Each row is a point on a landscape with many valleys, with its height.
From any point a ball rolls to the lowest of the 2 points nearest to it. It stops when none of these is lower. Distance is the straight distance between rows; heights are no part of it.
q724 (h 333): [ 98 143 130 140 116 100 117 125 114 125 109  95 152 137 119  83 149  96
 152 109 179  92 139]
q706 (h 645): [153  88 130 166 197 137 136 145 132 179  78 169 173 118 147 171 111  98
 114 125 169 189 135]
q217 (h 288): [138 104 100 157  95 121 106 134 127 137 101 137 114 122 104 117  89 188
 125 139  79 173 144]
q447 (h 404): [169 157 155  28  90 111 154  99 142 153 152 170 100 113 172 119 107 159
 147 123 118 113  39]
q562 (h 276): [ 99 108 138 128 142 140  97 119 145 177  79 149  91 153 118  87 148 132
 144 101 211 132 149]
q574 (h 334): [ 95 144 123 125  85  98 142 122 122 124 100  87  85 105 131  96 136  66
 147  90 150 107 138]
q822 (h 392): [121 124 114 125 149 110  88 139 134 140 101 126 224 127 111  96 149 103
 131 128 114 129 171]
q132 (h 417): [142 129 129 134 144 118 108 137 115 176 119  99 138 171  94  90 156 100
  88 127  87 101 180]
q611 (h 78): [172 113  92 139 103 104 165 152 152  90 133 130 182 122  87 164  79 100
  96 160 156 192 141]
q864 (h 342): [ 86 147 102  75  85 152 159 109 136 115 119  99  31 139 161 166 110 134
 164  88 101  89 104]
q253 (h 297): [151 128  74 121 132 121 156 144 140 108 143 111 166 119  90 132 155 150
 130 152  84 135 112]
q673 (h 222): [115  77 122 101 135 161 128 111  78 119  93 164 118 103 139 110  88  94
 154 132 110 153 141]
q485 (h 397): [176 167 128  99  78  81 121 131 111 113 175 105 158 112 153 176 125 134
 174 148 137 116  38]
q82 (h 202): [127 118 127 138 134 116 149 114 117  96 149 155  99 108 121 122 118 133
 139 108 118 108 100]
q923 (h 224): [ 97 113 160 144 156 178  89 123 139 111  90 128  90 142 169 100 129  90
 124  96 106 144 202]
q681 (h 149): [176 161 134 120 136 139 139 100 118 126 117 125  67 124  94 103  75 117
 112 126 166 115  97]
q702 (h 405): [ 65 158 136 100  79 153 109  73  93 116 124 165  91 130 164 117 119 123
 171  89 140 107  98]
q545 (h 670): [133  89  82 153 165 117 123 167 136  64 178  91 223 169 120 173 154  90
  90 186 150 148 151]
q527 (h 369): [125 149 131 143 128 166 134 132 142 144  98 143 106 116  89  82 152 137
 118 139 132 141 148]
q41 (h 598): [137 102 147 149 123 116 137 139 105 155 118 192 160 134 134 118 164 129
  91 144 141 183 137]
q92 (h 489): [132 108  77 131 170 131 151 111 107  97 192 138 170 101 150 151 134 103
 126 128 146 154  93]
q837 (h 458): [190 178 129  70 100 103 182 103 178 135 145 104 107  89 126 135 119 132
 133 121 137  98  75]
q732 (h 179): [106  93 147  65 118 155 154 119 105 110  63 158  88 117 160 111 105 135
 133  88 102 169 142]
q524 (h 485): [159 166 102 126 126 116 150 145  93  80 182 150 161 107  82 190 114 132
 140 178 107 145  93]
q613 (h 415): [138 134 166 158 124 113 166 122  89 108 178 106 110 145 129 139 124  91
 123 122 151  47 108]
q208 (h 325): [135 156 138  82 125 119 140 130 103 138 135  93  83 123 142 121 190 152
 132  82 127  93 100]
q31 (h 289): [ 85 115 114 159 180 175 109 116 101 149 110 165 136 132 133 137 104 121
 131 109 111  97 146]
q381 (h 388): [105 138 120 124  88 145 101  83 100 126 103 132 120 148 158  88  86 126
 160 106 164 137  85]
q667 (h 309): [ 81 116 139 148  94 118 134 142 129 130 125 132  78  99 140  92 175  93
 140 103 137 133 172]
q95 (h 250): [164 133 158  72  88  88 175 129 112 115 159 125 151  98 100 105 116 127
 115  77 156 125 119]
q935 (h 302): [141  90 147 154 192 144  91 121 150 123 176 141 148 153 160 116 114  99
  94 123 133 179 161]
q895 (h 493): [147  92 142 143 177  70 109 156 184 139 130 185 177 112 101 191 165 135
  89 174 114 136 171]
q374 (h 401): [ 65 163 140 157 139 157 102 134 170 170 115 142 114 143 126  78 160 140
 112 152 122 123 187]
q379 (h 523): [ 97 125  87 150 162 143 157 142 134 148 137  91 185  90  99 126 110 127
 155 138 150 148 167]
q273 (h 539): [ 95 138  97  98 154 156 141 133 153 137 120 131 134  74 113  92 113 127
 148 126 143 133 152]
q200 (h 207): [163 122 145  83 112 104 156 106 148 120  94 106 126 113 103 102 135  90
  99  66 130 136 148]
q883 (h 270): [116 112  63 156 121 150 163 106 119 137 125 134 119 112 146 152 105 146
 148 145 104 151  70]
q884 (h 473): [ 87 145 142 214 194 117 124 150 160 114 166 122 183 126 130 122 146  68
  97 149 155 129 159]
q191 (h 362): [ 84 143 126 171 185 122  72 117 148 158 102 137 218 146 137 135 121  93
 114  94 123 155 158]
q116 (h 470): [125 101 121 161 124  78 137 156 195 150 139 147 181  91  98 156 181 104
  84 156 123 106 175]
q679 (h 76): [144 136 118  96 122 110 140 110  93 140 104 114  78 138  84 121  42 145
 122 108 106 121  84]
q455 (h 244): [144 158 161  64  90 143 177 117 148 112  94 115 106  99 119  73 132 118
 129 116 102 139 138]
q902 (h 378): [165 154 169  26  88 124 149 121 128 132 155 113  80  92 177 111 131 138
 168 110 132 127  77]
q584 (h 354): [138 159 153  27 100 138 146 123 122 140 148  62  94 130 169  98 143 148
 160  91 146  94 111]
q522 (h 617): [183 135 132 147 133 126 137 153  87 127 102 164 172 118 112 152 171 110
 118 122 162 181 102]
q181 (h 364): [121 105 152  91 102 113 145 134  91 103 110  85  82 131 159 129 123 115
 189 120 108  52 103]
q700 (h 439): [187 184 136  95  89  78 145 142 119  74 195 140 176 120 128 175 113 132
 127 178 107 142  47]
q164 (h 638): [164 122 115 135 132 101 139 140 103  92 152 145 210 139 128 167 192  73
 119 136 182 140  89]
q531 (h 339): [124  71 119 123 147 143 128 121  76 123 110  98 127 153 141 130 114 131
 171 143 117  74 125]
q999 (h 319): [128 130  74 162  93 113 142 113  99  88 131 126 119 110 153 156  90 105
 151 147  96 129  35]
q936 (h 201): [154 130 103  89  85  96 136 132  85 138 213  94 116 100 143 121 145 167
 141 157  98 112  86]
q166 (h 232): [173  92 106 160 130  90 129 146 158 111 114 114 126 127  75 144 107 171
 105 143 119 178 129]
q416 (h 361): [125 150  91  83  90 194 150 113 126 158 125  92  51 127 168 159 107 153
 180 141 113 112 100]
q959 (h 135): [104 100 141  81 110 124 138 105 112 108 100 143  87 156 113  90  75 142
 122  81  89 117 114]
q375 (h 314): [102 168 171 102  64 121 150 134 101 131  94 116  32 135 144 120  74 109
 186 133 163 108  94]
q835 (h 365): [ 90 189 150  86  76 124 114 114 109 133 112 100  78 145 182 166  74 173
 210 119 115  73  64]
q705 (h 363): [ 93 129 111 153 124 103 122 134 142 178  94 108 188 159 111  96 130  79
 115 124 156 115 153]
q128 (h 484): [134 140 136 176 149 157 148 134  89 137 179 164 148 132 103 145 162 153
 118 164 159 101 130]
q194 (h 358): [208 151 120 129  75 119 111 124 116  85 149 110 168 117 118 175 149 150
 183 153 147 159  86]
q603 (h 296): [138 155 149 110  82  76 136 124 121 115 140 126 151 110 100 103 162 117
 149 108 171  78 109]
q490 (h 245): [188 101 108 122 166 124 143 121 138 143 143 117 126 122  96 128 129 128
  85  94 158 150 103]
q11 (h 284): [ 88  67 132 128 126 144 123 127 127 158  80 129 128 132 130 100  71 134
 114 148 112 111 211]
q572 (h 418): [123  85 122 184 187 119  86 134 189 167 147 140 173 157 123 156 100 112
  66 167 115 136 161]
q125 (h 386): [122 171 133  91  79 115 131 118 103 127 130 119  95 123 158 136 117 197
 185 136 137  90  43]
q519 (h 169): [156  78 113 154 134 123 145 136 151  97 117 137 144  95 103 151  91 117
 132 123 139 172 155]
q134 (h 269): [133 156 133 124  87 131 129 109  97 143 215 112  82 115 139 117 145 136
 126 139 137  99 105]
q478 (h 360): [138 144 112 152  54 125 123  96  96 124 114 111 118 155 141 129  79 129
 151 148 118 126  51]
q516 (h 540): [109 133 157 172 182 126 101 163 181 169 127 159 198 165 130 154 189 137
  98 217 107 127 161]
q342 (h 387): [148 139 174  90 103 104 164 119  95 125 157 102  88 138 175 145  94 108
 142 125 121  42  83]
q671 (h 264): [161 133 106 110 142  92 158 127 130 107 147 145 133 107 100 137 125 140
 113 154 121  84  68]
q231 (h 516): [135 122 131 144 192 131  94 156 172 134 150 194 189 124 108 149 191 142
  91 191 112 158 158]
q685 (h 329): [119 135  98 111 108 123  99 123 152 101  83 136 114 128 114  98 148 182
 135 104  83 155 145]
q695 (h 320): [100 133 139 197 177 122 100 164 168 132 171  81 118 122 123 120 159 152
  97 128 124 144 186]
q693 (h 446): [133 104 111 146 103  90 142 145 150 143 127 117 145 110  88 102 167 103
  81 140  93  95 184]
q294 (h 463): [133  85  85 145 180 168 142  98 130 127 134 131 180 130 142 139 117 133
 118 103 113 167 120]
q73 (h 433): [181 167 155  50 115  87 198 123 141 139 136 153 118  96 120 125  95 168
 125 143  96 107  50]
q53 (h 502): [ 99 149  95 196 152 115 143 143 133 118 170 115 180 114 104 142 115 115
 119 138 157 105 160]
q81 (h 235): [148 124  96 135 107 123 155 131 145 105 111 129 167  73 103 141 102 129
 127 161  80 134 154]
q84 (h 167): [151 119 103 138 129 125 130 146 152 120 155 182 207 107  98 161 106  94
  83 148 183 209 138]
q593 (h 581): [123  92 164 182 139 117  92 145 154 177 130 176 169 134 165 143 164 155
  73 167 142 181 162]
q178 (h 635): [172 108 139 142 178 124 115 161 126 152  98 134 189 155 113 156 145 102
 113 124 171 157 144]
q491 (h 318): [182 135 128  97 129 147 131 111 129 124 143 126 157  97 132 135 135 158
 166 134 157 152  95]
q79 (h 218): [123 125 101 161 114 157 102 105 104 152 182  89  87 127 141 123 146 142
 129 123 136 103 143]
q795 (h 274): [101 137 167  77  88 157 165 120 143  94 105 122  96 148 118  75 136 139
 132  97 141 111 161]
q299 (h 391): [124 100 158 169 230  99  71 126 190 172 137 107 154 172 152 158 112 115
  74 159  58 127 151]
q683 (h 348): [137 126 122 169 146 132  98 113 156 114 192 138 146 134 117 129 116 158
  86 142 139 151 140]
q157 (h 359): [ 98 124 152 187 219 106  86 152 180 162 166 107 112 139 149 132 141 143
  79 154  75 141 202]
q60 (h 287): [146 115 120 103 158 142 133 137 120 157 148 128 129 137 130 125 188 142
  96  79 139 122 131]
q536 (h 246): [103 134 134 146 171 147  84 133 135 165  94 115  91 154 114  98 113 120
 102  83 167 149 149]
q943 (h 308): [ 97 113 108 129 104 150 156 114 125 119  82 127 117 136 144 146 102 189
 145 104 104 142  91]
q301 (h 285): [ 81 131 149 127  80 140 102 126 107 100  88 141  31 134 129 105 106 106
 171 143 146 108 133]
q72 (h 517): [163 155 115 151 143 157 161 164 115 113 161 145 148  94  82 168 148 165
 136 181 151 152 127]
q150 (h 443): [138  72  83 165 147 149  95 112 161 149 107 113 193 162 136 158 101 130
 103 135 119 141 155]
q468 (h 356): [ 92 105 167 112 119 151 108 127  94 117  97 163  74 188 124 108 140 146
  93 116  86 113 179]
q156 (h 263): [134  92 168 135 190 155 102 122 137  93 118 143 136 129 141  91 108 102
 133 114 119 171 187]
q335 (h 449): [167 153 144 179 144 134 178 143  73 108 164 128 136 141 106 168 135 105
 106 154 183  89 111]
q938 (h 357): [101 164 105  84  90 107 113 128 161 112 118  99  77 135 115  94 150 196
 159  91 112 165 105]
q664 (h 257): [ 97  97 118 109 154 134 117 109  96 160  73 161 145 115 124 122  89  98
 147 114 112 118 185]
q901 (h 343): [111 210 188  82  62 117 112 138 125 123 106 129  44 148 180 156  75 125
 192 128 142  62  88]
q131 (h 273): [168 109 101  80 107 130 128 126 100 112 159 109 138 117 130 124 108 137
 174 176 119 139  91]
q862 (h 271): [105 130 144 119 106 168  98 149 118 122 124 115  76 120 163  94 178  87
 129 117  95 164 175]
q165 (h 330): [ 82 123 102 112  55 150 150  96 158 123 115 114  74 133 158 152  95 184
 150  68 115  96 111]
q271 (h 423): [125 143 127 108  84 144 125  83 114 129 153 154 108  93 165 166 141 146
 176  83 149 124  79]
q719 (h 248): [117 110 161 153 106 140 123  95 121 105 112 165  50 125 134 126 120 127
 137  93 138  99 127]
q986 (h 326): [ 93 148 137 154 204 156  51 124 143 167  75 154 167 156 133 148 117 142
 143 111 113 115 149]
q601 (h 299): [ 76 150 169  81  90 149 133 147 110  75  97 109  42 178 119  91 151 115
 115  75 120  96 158]
q981 (h 389): [116 114 143 154 117 142 111 129  81 152  99 136 146 188 112  91 140 140
  77 123  74 109 173]
q952 (h 272): [ 82 136 122 184 149 166 119 144 116 142 137  90  83 118 151 135 161 149
 115 117 113 139 178]
q539 (h 442): [120 145 159 205 179 146 107 148 161 130 128 156 148 136 126 108 176 102
  99 152 138 156 148]
q546 (h 385): [127 189 114  83  78 118 126 125 114 124 135 109 110 120 126  91 133 168
 168 128 109 145  76]
q731 (h 406): [131 116 116 166 154 143 121 137 165 109  92 128 132 139 120 123 177 114
 130 158 110 128 137]
q829 (h 562): [134 122 160 178 184 124  84 174 171 192 145 144 174 139 173 192 153 128
 114 192 123 174 171]
q192 (h 328): [ 64 134 155 136 110 126  95 140  75  92  95 120  82 167 131 113 154 125
 109  85  81 114 155]
q483 (h 655): [151 107 111 140 166 122 118 157 150  87 163 106 199 149 123 147 209  92
 115 167 166 138 134]
q69 (h 206): [159 124 124 117 173 135 121 114 146 131 102 144  94 132  92 106 107 118
  97  70 184 135 128]
q589 (h 311): [135  70 110 139 138 141 160 128 118 141 105  89 146 130 106 131  72 138
 127 142 128  96 164]

Where does a ball stop that starts at each point below?
q524 | q936
q73 | q69
q72 | q679
q125 | q82
q294 | q79
q483 | q200
q178 | q200
q822 | q679
q589 | q679
q545 | q200
